A landscape with many peaks, sampled at points; each row gives a point and its height.
A climber steps from a point to the highest of its 6 nearest points, and stops where none of them is higher. Distance is the straight distance between rows; heights are no part of it.
j853 (h 459): -8 40 -10 13 -25 -35 27 9 20 -22 85 -30 8 11 -3 6 -2 4 25 11 -26 -29
j548 (h 519): 28 -46 -11 -5 39 36 -21 2 -17 -8 -54 -5 -3 0 -30 -16 -16 16 -31 -5 33 54
j750 (h 458): 11 -18 -7 28 37 29 -33 -20 -3 14 -28 5 -21 13 -20 -44 -16 -10 -7 3 35 47
j888 (h 444): 12 -13 -9 2 40 18 -12 5 -26 0 -48 4 8 -9 -14 -7 -12 5 -15 6 7 31
j145 (h 489): -5 -42 36 -68 2 20 -7 12 -12 -35 -81 38 17 -69 -17 24 23 37 -15 -32 14 9
j707 (h 505): 0 -2 4 -16 22 1 2 4 -23 -4 -52 1 22 -12 -3 13 -3 1 -22 4 6 21
j414 (h 325): 28 -16 2 19 14 43 -41 -25 25 29 -25 -12 -34 45 -6 -80 -1 -33 14 -10 71
 12
j248 (h 626): -6 -30 12 -57 10 15 -7 14 -16 -19 -82 26 8 -48 -3 35 19 28 -27 -21 7 12
j857 (h 400): 2 1 -15 27 29 2 -20 -29 1 17 -11 13 -9 18 1 -49 -9 -8 5 6 33 34
j875 (h 553): 3 31 3 2 -50 -12 28 29 -13 -3 51 -8 8 -16 25 47 -3 3 5 16 -29 -34
j622 (h 656): -2 27 -33 9 13 -50 14 -23 52 -11 76 -15 -2 38 -16 -30 -13 -6 30 -2 -27
 -46
j136 (h 574): -42 -21 26 -49 -16 8 3 30 -15 -7 -45 23 -16 -54 25 55 27 19 -6 -51 -17
 -18
j695 (h 380): -21 -13 33 -14 -69 7 22 16 -6 14 36 23 -16 -20 41 67 32 -3 -5 -6 -43 -33
j165 (h 356): 19 8 1 21 16 20 -28 -38 30 18 2 8 -19 44 -15 -78 4 -35 17 -11 37 16
j794 (h 455): -6 39 -4 18 -7 -25 5 5 3 5 17 -27 27 -13 14 0 -6 -12 11 18 -4 1
j225 (h 471): -39 -24 28 -35 -34 6 8 30 -19 -1 -8 28 -24 -51 36 54 28 10 -8 -34 -23
 -19
j431 (h 657): 11 -38 16 -47 21 19 -7 16 -11 -23 -91 26 9 -33 -17 14 8 26 -35 -10 18 23
j805 (h 584): -20 20 19 -15 -20 -5 23 28 -25 3 -25 -10 13 -29 25 43 17 3 -11 0 -11 -19
j612 (h 217): 22 15 -12 28 17 7 -15 -52 30 15 12 0 -6 46 -12 -85 -2 -40 15 -7 12 3
j294 (h 416): -9 24 -12 25 20 -10 -14 -31 13 4 5 -1 11 16 3 -44 -12 -19 10 4 16 26
j716 (h 397): 8 11 -9 31 29 12 -13 -27 -6 17 -16 2 8 14 -4 -27 -19 -9 -9 -3 24 35
j571 (h 414): -3 35 -19 13 5 -43 4 -34 45 -5 55 -12 12 23 -2 -35 -12 -21 19 4 -8 -8
j757 (h 297): 38 -55 -1 -29 37 27 -24 12 -16 -15 -65 20 5 -16 -21 -13 -18 19 -33 -3 26
 41
j929 (h 417): -3 7 20 -5 -78 4 34 21 -14 11 60 6 -2 5 12 68 30 6 1 15 -51 -30
j980 (h 512): 3 20 15 -5 -1 -6 10 19 -18 3 -35 -4 11 -20 27 21 1 8 -11 0 7 2
j821 (h 629): 9 -56 21 -62 12 34 -22 7 -5 -30 -77 47 26 -43 -22 14 18 48 -13 -14 24 23
j293 (h 379): 3 -2 -3 30 23 20 -32 -41 20 22 -10 2 -15 42 -11 -67 -6 -26 9 -2 34 37
j960 (h 546): 1 22 -22 1 12 -46 8 -40 54 -6 63 -13 -2 45 -8 -45 -12 -27 18 3 -16 -54
j456 (h 340): -18 -17 22 1 -90 10 37 2 -5 18 72 36 0 -2 19 89 35 6 5 6 -73 -20
j830 (h 385): -13 -9 24 -5 -82 9 29 23 -6 7 57 15 -8 -3 18 72 20 4 -1 11 -49 -24
j616 (h 404): 9 15 3 13 -67 2 47 16 -12 -7 76 -12 6 12 -11 52 8 11 19 17 -54 -37
j738 (h 503): 14 -27 -9 16 47 23 -15 -2 -15 1 -31 3 -6 5 -22 -23 -13 9 -18 -5 35 38
j714 (h 349): -6 22 -3 12 19 -18 7 -5 -2 7 -6 -5 24 -2 19 -13 -7 -2 -5 10 5 17
j858 (h 420): 0 28 5 25 15 -17 -6 -17 6 13 10 -8 18 6 9 -30 -8 -8 4 9 12 22
j123 (h 504): -16 24 -35 10 6 -52 24 2 40 -14 103 -27 -23 56 -34 3 -7 0 54 18 -23 -87
j967 (h 484): -14 -11 18 -46 -6 7 2 19 -17 -9 -71 11 -8 -41 22 47 18 17 -13 -14 0 -17
j826 (h 423): -31 -8 30 -25 -52 6 15 33 -18 16 -1 3 -16 -27 38 61 19 1 -9 -14 -27 -32
j613 (h 465): -27 -18 26 -52 2 5 -1 20 -17 -20 -65 19 6 -55 -4 33 20 32 -9 -41 1 -5
j544 (h 570): 8 -12 5 -29 19 6 -7 13 -12 -1 -79 5 11 -28 1 29 9 14 -22 -1 0 11
j740 (h 370): 13 -1 -3 31 23 27 -32 -36 28 23 -10 0 -26 46 -18 -75 -8 -35 14 -13 48 26
j848 (h 579): -4 38 2 12 -30 -25 15 15 4 -9 65 -26 14 -9 6 22 -9 9 28 15 -21 -24
j48 (h 554): 15 -37 -17 22 41 23 -31 -15 -12 12 -42 2 -20 18 -15 -41 -16 -1 -11 -1 42
 50
j790 (h 612): -8 35 10 -4 -7 -21 13 15 -18 0 -11 -14 14 -18 27 28 -6 1 -6 3 -14 -7
j801 (h 372): 22 27 -23 13 23 -14 2 -53 44 0 40 -13 5 37 -8 -68 -3 -39 19 -9 -5 -9
j148 (h 490): -7 12 16 1 -63 0 31 24 -15 2 42 -10 11 -14 31 50 13 -5 1 15 -31 -29
j212 (h 348): 18 -19 7 24 19 38 -41 -21 9 21 -16 -3 -34 38 -20 -62 0 -32 11 -7 60 25
j449 (h 386): 6 6 -16 20 36 7 -20 -15 -24 12 -31 2 1 7 -8 -25 -18 -10 -18 -2 25 45
j493 (h 243): 15 28 -11 13 8 -14 -9 -56 42 12 31 1 3 48 -22 -58 8 -47 19 -2 -5 -5
j65 (h 383): -6 25 -17 16 -19 -37 23 16 19 -14 104 -28 -3 26 -30 17 -2 14 34 23 -31
 -53
j922 (h 279): 25 -29 -5 -29 38 27 -14 12 -11 -14 -76 11 3 -18 -15 -9 -4 19 -37 -10 23
 41
j90 (h 341): 5 35 -11 29 14 -11 -12 -48 37 10 24 6 3 23 3 -56 -1 -36 9 8 3 16
j154 (h 225): 28 -29 5 23 17 48 -61 -15 28 21 -34 -5 -41 43 -11 -81 -5 -30 25 -13 86 6
j177 (h 716): 12 -51 19 -61 12 27 -19 14 -2 -24 -86 38 19 -39 -17 15 10 35 -18 -10 19
 28
j291 (h 266): 2 24 -10 8 -44 -25 33 19 -14 -15 99 -31 1 11 -10 37 -3 14 18 27 -45 -41
j578 (h 573): -3 11 9 -22 -7 -11 3 20 -24 5 -42 -15 3 -27 20 31 5 12 -11 -6 -7 -5
j409 (h 278): 4 31 -21 19 -38 -18 34 26 -13 -15 105 -29 -9 22 -22 33 -5 6 31 22 -38
 -50
j687 (h 549): 21 -42 -5 -43 31 27 -14 13 -24 -18 -81 22 14 -26 -25 -1 6 22 -24 0 5 28
j952 (h 640): 17 -40 -17 25 43 32 -31 -11 -15 7 -26 -8 -24 17 -22 -42 -21 -7 -20 -8 51
 44
j974 (h 249): 17 -46 -2 26 18 44 -44 -1 11 22 -33 -11 -44 39 -23 -70 -15 -17 4 -26 81
 17
j340 (h 478): -47 -17 32 -25 -43 2 14 24 -19 9 -6 13 -16 -48 40 55 26 0 -10 -31 -27
 -29
j749 (h 648): 5 30 3 10 -24 -15 24 16 -8 4 24 -21 15 -21 23 22 -10 6 0 12 -16 -20
j777 (h 453): -7 38 -19 26 -6 -34 7 2 13 -6 65 -16 21 10 12 -11 -11 7 19 10 -11 -9
j441 (h 532): -36 -12 17 -36 -12 3 10 34 -13 -8 -44 11 -7 -40 21 55 25 11 -18 -26 -17
 -13
j484 (h 468): 31 -59 -5 -35 27 26 -18 17 -7 -25 -80 23 17 -22 -31 -4 3 32 -30 -4 21 35
j452 (h 645): 22 -41 -9 -12 44 18 -21 5 -24 -15 -63 11 -2 -11 -22 -12 -13 14 -28 2 23
 45
j647 (h 373): 14 -13 -8 33 39 25 -38 -31 10 19 -18 4 -18 29 -9 -55 -12 -15 6 -8 38 34
j390 (h 405): 8 13 -8 25 32 -7 -3 -16 -8 3 -23 5 14 2 9 -22 -9 -1 -13 9 7 28
j874 (h 466): -5 19 24 -4 -47 -1 24 26 -23 -1 4 -8 1 -23 31 50 13 3 -2 1 -28 -24
j526 (h 586): 1 -17 16 -49 13 6 6 25 -11 -11 -72 8 13 -38 -3 34 8 21 -29 -21 6 -3
j15 (h 628): 12 -22 0 -27 27 6 -14 4 -19 -15 -79 6 11 -21 -19 6 -7 22 -25 -6 3 15
j668 (h 451): -1 41 -7 16 4 -26 2 -12 17 -6 36 -8 22 -3 12 -14 -11 -8 11 21 -15 3
j316 (h 315): 1 9 0 2 30 -2 5 15 -24 4 -47 -3 18 -16 10 1 -5 -1 -17 5 4 11
j796 (h 421): -8 27 -1 -1 5 -15 14 6 -17 10 -22 -6 21 -19 23 15 -6 10 -12 14 7 3
j109 (h 611): -5 27 -31 6 0 -50 17 -15 37 -19 81 -23 4 26 -10 -9 -15 -1 41 18 -25 -37
j806 (h 212): -7 21 -18 12 -32 -33 23 19 15 -14 95 -31 4 12 -18 9 -4 13 26 22 -37 -43
j579 (h 493): -14 43 -14 20 -4 -34 14 -1 2 2 51 -21 21 -1 8 -7 -11 -3 17 19 -12 1
j500 (h 387): 5 4 -6 28 47 16 -15 -20 -10 16 -29 6 -12 10 -9 -39 -13 -13 -8 9 24 54
j461 (h 535): -11 37 -21 21 9 -47 11 -10 39 -17 77 -22 13 21 -6 -22 -20 -13 28 18 -16
 -27
j272 (h 602): 22 -48 -2 8 48 38 -33 8 -20 -6 -42 1 -15 7 -21 -38 -23 8 -25 -6 46 52
j856 (h 437): 0 9 -13 13 32 6 -3 4 -22 6 -36 -4 17 -9 -5 -2 -17 1 -15 13 4 27
j227 (h 457): -14 28 -20 16 -13 -38 27 16 22 -20 84 -28 4 22 -22 4 -5 13 31 26 -25 -48
j433 (h 363): 12 10 -13 26 26 15 -20 -47 25 21 -5 5 -11 41 -14 -69 -3 -36 5 -14 26 34
j814 (h 494): -2 0 14 -29 5 -6 -3 19 -22 -11 -61 9 12 -40 17 33 8 14 -21 -7 4 -11
j388 (h 448): -38 -13 29 -19 -59 10 22 26 -27 18 16 9 -14 -20 54 65 26 8 -10 -10 -34
 -28
j552 (h 510): 5 27 -26 5 17 -35 -2 -43 46 -8 52 -6 6 37 -11 -45 -11 -36 26 9 -15 -28
j787 (h 413): -4 23 -16 28 29 -11 -8 -20 -1 12 -8 -3 9 9 -1 -19 -17 -8 6 19 10 37
j718 (h 708): -18 10 21 -2 -64 -5 21 30 -18 9 31 9 -6 -12 37 59 23 1 0 -7 -39 -32
j219 (h 141): -38 -32 35 -9 -82 2 24 8 -12 27 45 35 -7 -12 36 85 26 12 -3 -4 -54 -29
j261 (h 547): -7 15 -34 7 15 -57 36 -12 61 -7 93 -19 -28 48 -16 -11 -14 -16 55 10 -20
 -93
j672 (h 597): 16 -47 -1 22 46 38 -34 -6 -6 -2 -39 2 -16 21 -22 -52 -17 1 -13 -8 50 50
j58 (h 378): 6 35 -8 10 -52 -14 36 24 -13 -24 76 -26 -1 -1 7 44 2 5 11 26 -33 -36
j374 (h 3): -29 -29 22 4 -85 17 28 0 -4 22 46 24 -6 -8 36 83 29 8 -1 7 -67 -23

Where does a climber stop that starts at each point below?
j409: j622
j90: j749
j291: j622
j707: j177
j716: j749
j814: j177
j414: j952
j212: j952
